Each row is a point on a tangle of strands that fork and nearly touch. The rows are in no order.
Points whose rows are less than 123 apart are linked; no others are. Some points are linked to none.
<800>: [-34 -11 -52  -2 -15  13  34 -23 -13  -4   2 -20 -16 -60 -46 -37 -18  74
  51 -38  22   4  -4 -29  20   7   2  14 -15 -45 -10 -25 -11  38   9   0
  -9 -29 -39]
<629>: [-29 -39  16  -7   7  -3 -11  18   6 -10   1 -16  10   2 -26  33  29  13
  14  -4   8 -16   8  21  21   6   4 -19  32  30  -4  31   3 -14 -12  27
   6  -6  36]
<398>: [ -4 -44 -44 -19 -11   8  12  23 -20 -26  19  20  11 -68  -6 -21  21  35
 -18  -3  26  -4 -21 -36  37  -1  22  27  37 -27   6 -27 -29   4   8  11
   8   1  -8]
<626>: [  3   2  -4   1  23  -6  32   1   1  20 -10 -16  -3  27 -35   5  -4  12
  12 -23  -5 -12  23  17 -39  14 -41  15  -9  -4 -32 -20 -13 -10  50  39
 -29 -27  24]
<1172>: [ -2 -51   8 -26  32   1 -20  -2  25  12  17  -8  13 -51 -23   9  35 -30
  -2   4  22 -43 -13  43  16  13 -27   4  56   8  16  53 -31 -45  31   9
 -10  31  23]
<324>: [ 19  23  11  24  16  11   7  14  -4 -10  -1   2 -24  32  25   9 -31  -5
 -64  15 -15  11  16 -43   8  15  28  23  17  15  -2 -50  -2  24 -27  20
  22 -19  45]
<148>: [ 17 -17 -19 -10  18 -29  -7  -2 -16 -22   0   8  11 -56  -9 -53 -18  11
  16   1 -19   5 -38 -56  14 -47 -50  25 -32 -82  22 -21   4  30   7 -40
 -16  33 -62]
<622>: [ 30  63  12  34 -26  -6  23 -11  15  32 -10   9  10  28   5   8 -38  -5
 -21 -19  -2  35  -7  31 -38 -15   5   5 -26   8  13   3  26  45  69  11
 -31   6 -45]
<172>: [  3  37   4  23   2   1  51   2   6  28 -14  -8  -4  51 -45   8 -35  28
 -11 -37   6  10  10  15 -54  -1 -28  13   2   1 -29 -45  -1  31  66  35
 -31 -17   1]
<20>: [-15  49 -10  19  -9  26  -9 -43  21  41 -17 -33 -40  -3  13   5  10 -30
  -9  -7  11   7   8  32  24  40  37   0  19  39  -7   5  -4   8 -65 -21
  36 -15  -1]
<1221>: [  9  61  13   7  18  17   9 -31  10  13  -4  10 -32   5  38 -19 -30 -25
  10  23 -25   3  10 -23 -22   8  -3  -6 -62 -26 -11 -32  21 -15  18 -19
   0   6 -30]
<1306>: [  2  46  21  31 -17 -20  56   6  26   9   3 -29  16  48 -10  33   6  23
  39 -36 -24  24  23  35 -46  -3  16  10 -47  18 -15  13  14   0  57  44
  -4 -22  -6]
<1312>: [-40 -50   8 -17  37  22 -22   9   0 -42  12   9 -17 -34 -23 -24 -20  38
  -6   0  13 -12  -1 -47  32 -11 -16  -2  65 -12  10 -10  -8  -1 -17 -25
  15  21  -3]
<69>: [  0  21  50   0  18  -5  -6  11   2   0 -17  -1   4  77  15  20  10 -20
  16  10 -35 -14  27  -2 -38   5 -14 -24 -29  27 -26 -13  11 -31 -46  -1
   8  -8  21]
<460>: [-19 -11  41   7  41  -1 -31   0  21 -18  -9  -8 -24  53 -11  10 -44   9
  -3  14 -23  -4  35   3  -3  -3 -31 -25  16  28   2  33  24  18  -4 -12
  -2   4  21]
<279>: [-18 -28  35  14 -14 -17 -13  19  17 -40  12 -12  34  -5   3  21 -17  36
  15  -1  -8  44  -1  15  26 -17  32 -19  12  39  25  62  42  27   9  -3
  10  23   0]
<516>: [ 24 -58 -25  -1 -14 -42  17  25 -12 -40  19  -9  48 -56  11  -8  14  18
  11  14 -13  13 -23 -17  32 -16  18  33 -27 -26  17  21   4  25  18  18
  -1  -4  12]
<618>: [  12  -13  -18  -10  -26  -24  -47  -14  -20   17  -30  -16   13    8
   -3  -16   52  -41   12   13    5    2  -17   -5   16   -9   -5  -15
   -9    0   13   22  -21   16 -111  -51    7  -16    5]
<668>: [ 19 -30 -30 -21  -2   4 -32  18 -29  22 -19  39   9  -8 -15 -24  22  -6
 -42  -2  32 -17 -13  -4   3 -13 -36   1  54 -10  14  -5 -44   1   0 -20
 -22  16 -19]
<867>: [  3  -1   9   3  -3  -9  -2   5 -26  16 -31 -15   8  33 -25 -12   3  12
  20 -26  -7   0  -1 -24 -20  -9 -45 -12  -8 -10 -12 -36  -9   5 -32  -8
 -18 -23  -6]
<705>: [ 11 -23 -40  -5 -52 -23 -42   7 -28  -5 -15  11  19   6   7   0  51 -13
  -6  26  10  12 -13  -4  26 -17  33  -5 -22   9  15  40  -9  36 -89 -26
   8 -25  11]
<729>: [ 18  11 -19  38 -19 -13  14   9   6  -4 -12 -36  -2  23  -7   7 -27  31
 -16 -18 -24  34   3 -29  16  -3  17  32 -18   9   9 -11   6  74 -19  24
  10 -46  22]
<22>: [-35  -3  -4  19 -43   2  34  31 -10   5 -14  -4  19  33 -52  24   2  60
  11 -61  23  27   1  29  -1  -3  19 -13  28  42 -12  -1  -2  20  34  41
  -2 -23  -2]
<1091>: [-19 -20 -49 -16   6   5 -35 -31   0  29 -20 -28 -39   4 -36 -12  11   0
  32  -5   7 -19  20  23  20  16 -36 -21  -3  -4   2  39 -17  21 -39 -27
 -14 -36  -2]
<943>: [ -5 -45   7  -8  56 -21 -12 -22  30 -23  11 -49 -12 -36 -16 -18 -29   4
  48  12 -35   2  14  -4  27   7 -42   8 -23 -31  16  54  12  13   1 -22
  -9   3  20]
<128>: [ -5  23  -5  -6   8  17  -7 -24  -5  55 -30  -6 -20  11 -27 -17  -8  -5
   4 -31  26  -7   4  37 -23  10 -48 -18  30  15 -10  -4 -17  -6  15 -19
 -27  -3 -33]
<725>: [ 43 -45 -10  -9  29 -28  -2  34 -16 -16   7  19  27 -25   9 -12   7 -17
 -50  20  -8 -19 -13 -27  10 -11 -28  37  23 -26  10 -10 -28  -7  23  14
  -9  12  36]
<1251>: [-21 -16  28  -1  34  16 -55  -8  -6  -8 -20  23 -30  52  -2 -12 -31  -3
 -22  25   1 -17  22 -22   8 -13 -29 -34  36  17   3  12   4   8 -43 -44
   1  12   1]
<674>: [ 32  17  18  -8   9 -20 -38 -26   3  29 -12   1  15 -19  26 -32  -6 -58
   8   8 -14  13 -25  20 -16 -21 -51  -7 -25 -25  34  46  11 -19  14 -63
 -18  46 -52]
<495>: [ 35  17  28  16 -23 -29  50  21  -6   6   7  15  59  21   7  16   7  -9
  -2 -12  -3   6 -14  18 -61 -15   0  16 -26   2 -21 -27   4 -16  68  32
 -18   8  10]
<886>: [-44 -26  -9  -7  22  21 -14  -8   2 -20  -1 -10 -26 -36 -46 -35 -54  65
   9 -29  16  12  -8 -35  26 -15 -31   0  51 -21  14  -9   2  40   2 -28
  -2  15 -40]
<604>: [-11  15  22  -7   1  17  -6  -5  -2  30 -12  18  10  20 -19  -3  -6  -9
 -23 -26  40  -9  -8  45 -36   2 -22 -22  60  30 -14  -4  -8 -24  30 -11
 -18  26 -17]
<1009>: [-10   4 -18  24 -37  -8 -10   5   1  -7 -23 -34   0  28  -8   4  -8  25
   7 -22 -12  29  -3 -22  20   4  25  11 -11  22   7  -3   8  58 -74 -14
  22 -43  19]
<505>: [ 27  26  13  18 -15 -14  53  11  -1  22   8  20  39  42 -22   8 -23   6
 -24 -26  15   7 -14  28 -75 -10 -18  18  -2  -1 -34 -42  -1  19  90  31
 -37  12   2]
<939>: [ -9 -28 -14 -23  23  11  -4 -17  29  37  18 -24 -12 -38 -31  22  21 -20
  12 -17  23 -38   7  77   6  30 -20   2  37  12   5  57 -17 -37  54  31
 -24   0  17]
<39>: [-28  25  18  14 -11  36  36  19 -17 -14  -1  30  -9  42 -15   8 -26  36
 -27 -22  32  10   5 -18 -24  -3  25 -18  44  23 -26 -71   2   2  20  21
  10  -3   1]
<1244>: [-29 -17 -17  -5 -15   8  50  -8 -17 -25  18  -8  12 -58 -26 -28  -2  70
  67 -31  13   7 -12 -42   6  -8   7   9 -29 -46 -13 -39  -2   0  26  10
  -5 -14 -39]
<111>: [  7  40 -20  20 -52   9  46   6   7 -14  35  16  -4   1  34  41  15  16
  -7   7   5  19  23  13  11  13 102   3 -24  29   2  -1   9   7  27  50
  32 -20  12]
<571>: [ -2  -6   4   2  25  14   2  27   0 -29  10  20 -23  32   5  25 -12   6
 -52  25  -6 -15  29 -27   7  18  26   4  26  18 -12 -32  -7   5  -2  38
  11 -16  60]
<558>: [ 38  19  37  -1  21 -24   5  12  -1  19 -14  -5  21  50  20  12  26 -52
   8  19 -37 -17  14   5 -42   9 -29   2 -43   8 -25 -11  -4 -40 -29  10
  -1 -10  37]
<951>: [ 35  28  33   1 -36   6  14   5 -32  13 -16   7  14   0  23 -33  -2 -22
  -7   0  -9   9 -43 -48 -28 -30 -18   8 -13 -35   2 -88   2 -25 -35 -24
   2  23 -53]
<325>: [ 14  16 -21   2 -39   0   2  13   3  -3  27  28   0  12  26  46  14   0
 -21  18   9   1  23  37   8  10  63  -8 -12  30   5  32   8   2  25  40
   3 -12  14]
<686>: [ 16   9   3  -1  -7   4 -43   5  -3  -1  10  69  -1  37  28  11 -26 -23
 -76  26  20  -1  10  29 -23 -12  17 -21  28  22  11  40   5   2  43  -6
 -23  32   6]
<993>: [ -9 -32 -17   1 -24   6  17  14 -11  -3  -1 -26  25 -51 -18  -6  37  20
   1 -23  23  13 -31 -16  37  10  24  17  44   6   2 -19 -26   1 -34   9
  19  -5   7]
<961>: [  4  20   4   1 -28  -9 -11  18  18   3  14  29   9  46  10  60   6  -1
 -23   7   5   0  28  62 -15   3  46 -22   4  60   4  54  17  -1  30  37
  -3   2  26]
<1065>: [ 45  35  15  16   4 -16  45   7   2   9   9   9  19  12  32   9  -7 -36
 -26   6 -18  -6   5   6 -40   8  10  26 -31  -2 -22 -34  -1 -16  50  37
  -5  -3  28]
<911>: [-16 -51  -8 -21  28  16  -6  23   5 -44  31  20  -3 -55  -4  -6   6  21
 -29  17  18 -11  -9 -33  41   4  21  15  62  -8  16  -6 -17 -16   9   9
  19  24  23]
<1317>: [ -2  35 -12  15 -16   4  -3 -34  28  42  -4 -40 -18 -15   9  16  15 -26
   1 -12   8  21   6  60  22  34  29   5  12  45  10  48   2   7 -23  -7
  24  -7   3]
<1205>: [ 27 -34 -16 -17  -3 -29   2  30  -6   5   9   5  32  21 -11  39  41 -18
  14  17 -16 -38  19  35 -20   3 -17   4 -33   0 -12  27  -9 -28  30  45
 -27 -27  44]
<1076>: [-16 -14  -7   2  16  11  15 -14  27  25  13 -45 -14 -45 -31  11   1   3
  -6 -32  23   5   1  51  33  35   9  15  60  29  11  37 -12   1  39  26
   5   1  18]
<797>: [-46   7   3   3 -18  36  31   0 -23  -2  -8   5 -12  12 -31  -2   3  50
  27 -43  29   2   2 -22  -7   5  10 -17  20   7 -27 -59  -9 -18  -7  17
   5 -25 -16]
<1136>: [ 38 -11 -60  -9 -15   2 -14  23 -26   1  16  65  -8  12  28  26  17 -26
 -64  47  13 -41  13   8   5  -3  25   8 -13 -11   2   4 -22   2  31  42
 -22 -22  29]
<683>: [ 35 -14  15  16  31 -29   0  21 -13 -35  -9   9   6   9  10 -19 -44   6
 -26  22 -39   2 -15 -75   3 -32 -32  31 -31 -48   5 -43  13  36   4   0
 -13   2  10]
<1056>: [ -5  33  -6   7 -37   7  29 -34  -1   1  -4 -25   4 -40  31 -28   4  -4
  53  -1  -8  26 -19 -21  -5   3  31  10 -54 -28  -3 -30  12  -5 -43 -34
  20  -9 -39]
<1304>: [ 37 -33 -17 -26  27 -15 -15  23  -7 -29  25  60  15 -31  35  -9   0 -42
 -59  34  -5 -36 -12 -16  -2 -10 -10  28  10 -39   8   5 -18 -35  56   5
 -14  37  26]
<1054>: [  0  17 -38  -6 -14  25 -40  -5 -14  26 -19  28 -37  31  10  14  42 -24
 -35  33  24 -31  21  -3  11  18  16 -21   8  17 -13 -12 -29  -6 -62   1
   4 -31  21]
<1158>: [  3 -27   3 -35  21   0 -36  -2   0  -4  12  38  15 -55  21 -33  32 -42
 -10  12   6 -20 -22  -7   5 -15 -37   2  37 -28  27  22 -26 -54   8 -56
   6  62 -31]
<680>: [ -3 -42  -2 -35  19 -11 -29  -9   5 -14  16   5  21 -64   9 -29  19 -17
  32   7   1  -8 -19   8  17 -11 -30  -6   9 -28  28  47 -11 -38   9 -50
  -2  49 -29]
<630>: [-41 -37   3 -23  18  26 -15  16   7 -37  28  17 -17 -16  -7  26  19  14
  -2  29  22 -35   8  -2  33  10  29 -19  37  15   0  12   6 -29 -11  23
  18   7  34]
<1067>: [ -6 -15  -4  15 -31  -6  -1   7  -8   3 -14 -30  22 -14 -12  -3   9  15
   3 -25   8  30 -25 -12  27   1  13   8  27  19   7  -8  -5  27 -53 -11
  15  -9  -2]
<855>: [-10  29   6  -8  32  29  -4 -26   7  -8   3   5 -43  -3  39 -22 -19 -18
  13  31 -22 -11  18 -34  -2  25   2 -11 -46 -22 -15 -25  10 -25 -25 -23
  17  -1  -2]
<566>: [-33  18 -34  -9 -46   9 -17 -11   6 -10   2  14 -15  35  11  27  22  24
  54  16   3  -2  30  32   2   0  39 -50 -55  22  -4  47  23   1 -30 -11
   5 -28 -25]
<375>: [-12 -48  28 -12   4 -33   4  14 -18 -25  -5 -33  49 -19 -33 -15   8  33
  62 -30 -13  17 -19 -19   3 -26 -40 -12  -6 -23   7   3   7   1 -13 -11
 -16   7 -14]
<512>: [-31   7 -28  -7  22  16 -40 -34  17  12 -16 -17 -65  46 -19  -1 -19  12
  33   4 -10 -20  46  15   6  16 -29 -40 -23   8  -3  41   7  22 -32 -24
  -7 -37  -5]
<1296>: [ 12  -9 -37 -11 -21   8 -35  11 -35  34 -36  24   0  18 -17  -7  51 -15
 -30   3  31 -22  -7 -12   7   0 -18 -15  25   7  -7 -22 -49  -1 -54  -8
 -10 -25   6]
<117>: [ -8  16   8  -6  44  31 -20 -13  -1  19 -16  15 -49  35  -2  -8 -22 -17
 -29  16   5 -27  29  -8 -13  19 -32 -14  30   9 -17 -27 -17 -13 -15 -14
  -4  -7  14]
<156>: [-11 -61  17  -4 -10 -29   8  40 -30 -29 -10 -24  57   6 -43   7  27  41
  29 -30 -10   7 -14 -26   8 -20 -21   1  11   1  -8 -13  -6   3 -22  22
  -8 -17  31]
<386>: [-50 -19  53  17  12  -8  -2  -3  31 -39   7 -45  12   3  -9  17 -18  39
  48 -21 -16  29   5  19  23  -6  15 -22   8  44   5  53  49  18 -21  -7
  28  13   1]
<260>: [ 11  51  51  28  22  19  35  -9  22  25   3 -36 -20  19  10  16 -40 -26
 -45 -27  -6  25  -1  21 -12  24  21  17  56  37  -1 -42  14   4   8  21
  26  17  20]
<1063>: [ 37  11 -48   1   4   1  -9   3 -27   5   5  52 -26  11  39 -11  -1 -24
 -49  39   3 -27  14 -18  -4  -3   3  13 -38 -26  -2 -12 -17   4  24  13
 -17 -23   8]
<557>: [-25  26  50  16 -27   4  11  18   0 -17  -6  14  23  53   5  26 -19  33
  10 -17   9  29   3  13 -28 -17  24 -39   7  48  -8  -2  37  -1   9   1
   6  16 -18]
<381>: [-11 -20 -36 -33 -11  34  -5  12   3   5  24  39  -4 -38 -20  20  31  -1
 -28  -3  60 -34  -5  42  10  17  27 -13  56   9   5  15 -25 -29  53  36
 -15  11   3]
<270>: [  1 -28 -15 -15  17 -12 -44 -27  -4  22 -21 -23 -16  -5 -15 -26  30 -37
  13  16   1 -20   0  -1  24   2 -43 -10  11  -8  13  30 -29   4 -77 -51
  -1 -11   5]
<266>: [ 49  40  14  24  -1  -9  21  -8  -2   1   1 -21  -6 -30  53 -25 -23 -44
 -30  23 -35  23 -36 -49   5  -3   9  51 -34 -39   9 -56  16   5 -25 -11
  27  13  -8]
<448>: [ 12  -1  37 -27  62   0   5  -6  13   2   7   3   4 -17  14 -16 -13 -43
  17  13 -13 -31   1   5 -35  17 -52   0 -14 -26 -21  -4   2 -72  38 -10
 -14  35  16]
<660>: [-20   4 -35   6 -51  17  58   5  -2 -28  40  13  -2 -28  16  22  28  37
  33   3  15   1  13 -10  17  15  85   7 -33  -2 -15 -19   0  -7  22  45
  27 -34   5]
<472>: [ 21  13 -28  25   4 -24  12 -22  25 -13  11 -39 -18 -33  34  -9 -30 -11
  -5  23 -33  36  -1  -5  28  10  36  50 -47 -15  19  34  25  58 -11  -2
  22 -18  23]
<369>: [ -5  -3   7  -1 -28   4  42   7 -41 -13   4  23  30 -22  -6 -26  14  36
  45 -18  12  -4 -20 -49 -23 -23  -2  -6 -24 -41 -22 -68 -11 -25  13   0
 -10  -1 -42]
<1181>: [ 48  39   2  13 -22 -14   0  -5 -30  23 -19  10  10   6  52 -27   9 -50
 -15  21 -19   9 -31 -34 -16 -22  -8  17 -51 -28   3 -41   2  -4 -39 -26
   8  -3 -26]
<407>: [ 27  35 -19  25  -4   3  22 -16   4  -3  12 -16 -19 -35  53 -16 -20 -24
 -35  23 -17  25 -11 -28  25  13  47  45 -24 -17   7 -28   6  25 -19   0
  33 -11   8]
<598>: [ 12  18 -11 -14  -7  17 -19  -1  -6  24   2  57   2  20   3  -1 -10 -26
 -59  -3  41 -14  -1  41 -37   3  -5 -17  40  11  -5  10 -18 -12  53  -7
 -31  23 -10]
<147>: [-16  40   3  20  -6   3  54   3  25  22   3 -40  -8  41 -30  39  10  17
  14 -52  -4  15  27  58 -25  24  24  13   5  41 -22   2  -4  -9  48  60
  12 -31  19]
<247>: [ -1 -36 -53 -27  -6  28 -30  26  -6  -3  23  49 -23   1 -14  38  12   1
 -52  34  39 -41  19  20  21  10  25  -7  40  -1  10  17 -20   7  37  42
 -24 -14  28]
<165>: [ 19   7 -44   0   7   0   6  -8 -28 -17   6  34 -24 -24  42 -37  -4 -14
 -19  36 -10 -19  -7 -61  11  -9   4  22 -54 -56  -5 -44 -12   3  -5 -13
   3 -18 -13]
<431>: [-36  14  12  20 -61   0  19  30  -8  -3 -17  14  28  55 -25  37  14  52
  27 -42  16  31   4  28 -10 -16  34 -42   3  54 -10  14  16   9   7  17
   6 -14 -26]
<483>: [-16 -27  65 -16  79   1   9 -14  22   0   5 -30  -3 -17 -11 -15 -15 -27
  28  -2 -19 -31   2   7 -12  16 -60   3  23  -8 -11   6   1 -57  10  -7
   5  32  19]
<998>: [-40  -8  -9 -17  -8  39 -10  -1  14  -1  19  11 -20 -40 -12  29  50  -1
  -9   4  58 -36 -12  33  36  23  49 -23  62  30  -2  14 -12 -30  -3  32
  26  15  15]
<189>: [ 42  42  44   9  10 -18  19  14   7  -4  11  22  21  36  54  22  -7 -47
 -17  29 -38  -3  15   1 -41   6  18   7 -54  11 -20 -16  18 -37  13  18
  12  14  32]
<126>: [ 23  10  22  32   0 -17  11  10   0 -24 -11 -23   2  36   5   0 -37  18
   4  -4 -47  19  -4 -67  -5 -16  -8  24 -50 -22   0 -45  22  52 -35   8
   1 -28  15]
<444>: [  3  64   7  17 -22   8  20 -35   5  -2  -2   2 -13  -8  44 -24 -17 -13
  36  25 -30  20 -12 -42 -14  -9  31  -1 -90 -37  -3 -33  36   7 -13 -33
  13   0 -51]
<569>: [ 17 -22  -3  -9  17 -22  14  15  -2  29  -9 -25  23  17 -36  17  33 -11
  12 -15 -10 -21  12  39 -28  11 -44  15   0   7 -22   9 -22 -22  31  39
 -28 -23  45]
<1100>: [-27   5 -37 -15 -18  41 -11 -11   1   9   8  15 -26 -57   5  -7  41  -5
 -29   4  58  -8 -19   4  42  24  49  -3  63  10   6 -10 -33 -16 -24  -5
  27  16 -13]
<807>: [  4  20  -4   6  15  13 -14 -12 -11  24 -30 -12 -31  41  -7 -11 -15  -5
 -11  -7  -8  -7  14 -25 -12  11 -34  -5  -3   0 -14 -36 -14  11 -42 -14
  -7 -35   5]
<283>: [-29   3  37  12  31   0  -8  -9  36 -17   3 -37 -19  36   3  22 -23  16
  21  -3 -31   9  30  15   9  14   9 -17  -3  40  -3  37  31  11 -23   3
  29  -5  18]
<491>: [-28 -30  47  -8  63  -3 -11 -27  31 -10   8 -42 -11 -34 -18 -21 -35   0
  42  -6 -17  -3   2   4  15   3 -52  -6  18  -8  11  36  14 -16  11 -32
   5  33  -7]
<903>: [ 16 -15  14 -23  32  -4 -21  -1   7  -4  14  14  -1 -12  24   2  12 -43
   0  38 -12 -29   7   8  -2  12 -16  -5 -11  -7   0  29  -2 -50   8  -7
  -4  19  24]
<717>: [ 32 -28  13   1   3 -33   0  26 -29 -37  -5   8  34 -19  11 -32 -14   9
  -3  11 -26   8 -41 -73   4 -48 -33  23 -28 -60  15 -46   8  17 -15 -23
  -7  23 -28]
<1093>: [-29   1 -32 -18  36  27 -25 -31  11 -11   2  -3 -68  16   2 -13 -23   5
  34  31 -16 -32  46 -18   9  23 -17 -26 -44 -23 -14   9   7  -1 -35 -22
  -2 -31   6]
<553>: [  1  -5  30   4 -19 -18   2   1 -22  13 -29 -26  27  16 -35 -16  -4  23
  47 -40  -5  22 -26 -12 -23 -34 -51 -19 -11 -18   4 -29   9  12 -22 -20
 -26   2 -47]
<730>: [  7 -11   2 -10 -11 -10 -33  27  13  -3  13  47  14  59  -5  49 -13  -2
 -40  19   9 -14  26  58 -28  -5   9 -25  14  40   2  57  15   6  49  24
 -27   7  34]
<586>: [-17 -23  -7   1 -37 -11 -39  14  -9 -34   2  17  13  10  16  28  32   8
  -3  36   0  11   5 -12  33  -9  59 -18 -10  25   8  35  15  22 -81 -11
  29  -4  29]
<1053>: [ 27 -28  -5 -27   9 -12  -5  15   2  -8  25  13  22 -32  25  22  45 -39
   4  39  -6 -39   0  13   2  11   4   9 -23 -12  -1  19 -10 -57  14  29
  -5   5  38]
<882>: [ 10  19   5 -13   5 -13 -17 -19  -8  -3  -5  15   9 -43   8 -49 -19  -9
  21   7 -18  12 -40 -35  -8 -44 -43   1 -36 -65  26 -18  21  -2  20 -59
 -18  52 -86]
<343>: [  7 -21 -10  10  37 -27  -7 -17  32 -35  14 -41 -18 -27   9  -9 -38   8
  22  32 -45  25  13 -11  31   5   1  30 -55 -27  20  58  33  51   3 -10
   5  -7  26]
<653>: [  1  44   1  17 -17  -1  34 -16  12  16  -6 -31  -2  25  11  14  13   5
  52 -18 -22  18  20  17 -24  14  14  -4 -58  12 -11   4   8 -10  -7  11
   8 -29 -13]
<1212>: [-26  29 -10   3 -39  -1  14 -10   7   2  -9 -16  -4  54   2  24  34  20
  65 -14 -15   3  30  20 -16   5  28 -32 -63  22 -15  21  10 -12 -36   2
  14 -38 -17]
<465>: [-41   0 -24  -8 -44  15 -33 -14   4 -12  -4  17 -14   7  12  16  24  13
  29  19  20   5  11  25  27   3  52 -46 -13  36   1  45  23   6 -61 -29
  21  -9 -17]
<1040>: [ -3   1  30  18   4 -11  -8 -21  36  29   7 -45   9 -29  -3  27  15 -28
 -10 -17   7  11  -5  63  36  22  25   6  50  55  21  65   3   1  -3   7
  23  23  21]
<908>: [ 14  50   3  17  -2   8  -1 -29  20  57 -24 -20 -14  11 -10  -7 -35 -11
  -5 -33  11  28  -4  54 -23   6 -31  -4   5  16  13  27   9  23  47 -12
 -29   9 -46]
<435>: [-11  26  62  13 -10  -7   8  15  -5   1 -19  -1  24  73  -1  26  -4   4
   7 -15 -13  13   7  11 -43 -12  -2 -25   3  45 -21 -20  22 -18 -20   2
   9   9   0]
<323>: [  0   8 -31  -6 -37   9  19 -16 -36   3  -7   1   8 -39   5 -44  19  13
  43 -15  14  -2 -28 -46  -3 -12  -1   1 -33 -50  -9 -64 -19  -7 -43 -32
   2 -15 -49]
<474>: [-36  -9 -49  -9  14  18   6 -34   9 -10   4 -26 -35 -75 -31 -49 -44  53
  30 -17  17  14  -7 -22  31   7  -7  21   5 -46   8  -1   1  45   7 -28
  -5  -3 -40]
<606>: [ 11 -13  -7 -31  19  11 -36   5   2 -10  28  66   0 -41  42 -21  14 -49
 -61  27   9 -22 -16 -10   2  -6  -3  12  42 -29  25  17 -22 -47  34 -29
   7  65  -6]
<1087>: [ 38 -57 -21 -16  23 -24 -30  30 -23   6 -11  33  24 -12 -22 -27   3  -7
 -59   0   8 -10 -15 -15   3 -28 -60  32  53 -28  20   7 -42  23  21 -12
 -24  21  -1]
<348>: [ 16 -34  14 -15   4 -29 -33   1  -2   0  -2   4  40 -37   0 -25   1 -11
  15  -8  -2  20 -24  17   2 -33 -43  -6  10 -17  38  59   3  -1  25 -44
 -25  46 -39]
<567>: [-27 -63   3 -14  -8 -19   0  35  -2 -21   4 -25  31  12 -44  43  50  30
  44 -12 -11 -15   7  18  16  -1  -2 -12   4  19  -8  28   2 -14 -14  47
  -3 -22  49]
<735>: [-22  23 -26   5  -1  35 -21 -34   2  44 -23 -15 -52   2  -7  -4  21 -22
 -19  -2  28 -18   5  12  26  36   9 -10  38  25 -13 -12 -30   0 -64 -20
  18 -22   5]
<181>: [-17   2  -6   6 -26  15  31  34 -11   0  -2  22   8  37 -35  25  -4  39
 -34 -35  33  12   6  19  -7   2  31  -8  56  38 -15 -26  -5  18  41  43
  -5 -14  19]
<950>: [ -9 -33   5  -1  -1 -13 -26  16  27 -38  31  -6   2   1  14  44 -11  16
   3  34 -21  10  25  21  36   0  42  -3 -11  29  24  75  35  18   4  20
  16   3  40]
<1006>: [-20  11 -12   3  -5  25 -22  -7  -7 -22   7  30 -21  -7  28 -19 -30  21
 -24  22  13  25   2 -28  17 -11  26 -12   4  -8  15   0  17  18   6 -27
   5  17 -31]
<427>: [ 22  32 -33  24   2  -5  22 -31  11  21  -2 -18 -20 -42   9 -29 -33   1
  -9  -4  -6  21 -18  -9  11  -1  -4  37 -34 -40  15 -10   4  50  42  -1
 -16  -9 -42]
<767>: [ -3  54  28  19   6  13  40   3  17  22   6 -16  -8  52  -9  37  -8 -11
 -30 -32   4  11  21  42 -33  26  33   5  35  50 -27 -28   1 -11  23  44
  19  -1  32]
<374>: [  6  19  50  20  30  18  13   2  10   2   4 -28 -17   7  21   5 -29 -26
 -48   0 -17  13  -2 -27  10  22  19  25  43  21   0 -53   1  -4 -39   6
  38  12  34]
<417>: [ -9 -31  29 -12  18 -23  17   2   3 -14   5 -32  37 -20 -16   0  18  13
  69 -18 -17   4  -4  17 -12  -5 -33  -8 -29 -10  -5  29  17 -35  25   9
 -15   7  -1]
<1026>: [ 19  16  37   0 -31  -2  35  16 -28   3  -7  17  39  -6  11 -19   2  -2
  13  -7   3   9 -41 -29 -38 -31 -14   1 -10 -28  -8 -71   6 -30  16  -9
  -8  30 -49]
<970>: [ 32  31  13  -2  12 -13 -27 -34   7  32 -17 -15 -10 -26  10 -47 -24 -44
   6   9 -22  17 -42  -8 -12 -32 -63  11 -27 -51  35  -1  16   6   4 -63
 -20  48 -74]

A fork is a point with three links. Follow the links from the first point to the second and name the forks in between, in order.
<460> / <911> -> <375> > <630>
<165> / <1009> -> <998> > <630> > <911>
<369> / <567> -> <911> > <630>
<1026> / <465> -> <369>
<683> / <369> -> <911>
<567> / <680> -> <630> > <911>
<729> / <417> -> <911> > <630> > <375>
<807> / <474> -> <375> > <630> > <911>
<343> / <1009> -> <369> > <911>

A fork is a point with three links, a tip a point with one. Leave the first point through the second and follow the links. Name the first fork or tip that comes.
<1296> / <1054> -> <1172>
<435> / <557> -> <797>
<505> / <172> -> <369>
<117> / <1251> -> <950>
<460> / <1251> -> <375>
<618> / <705> -> <571>
<126> / <729> -> <911>
<622> / <908> -> <660>

Follow the links from the first point to the second, and from the first to the third. Name the last point that the two ways share.
<993> / <553> / <343> -> <911>
<807> / <474> / <993> -> <911>
<381> / <407> / <279> -> <630>
<1009> / <807> / <165> -> <630>
<800> / <472> / <566> -> <369>
<683> / <855> / <472> -> <369>
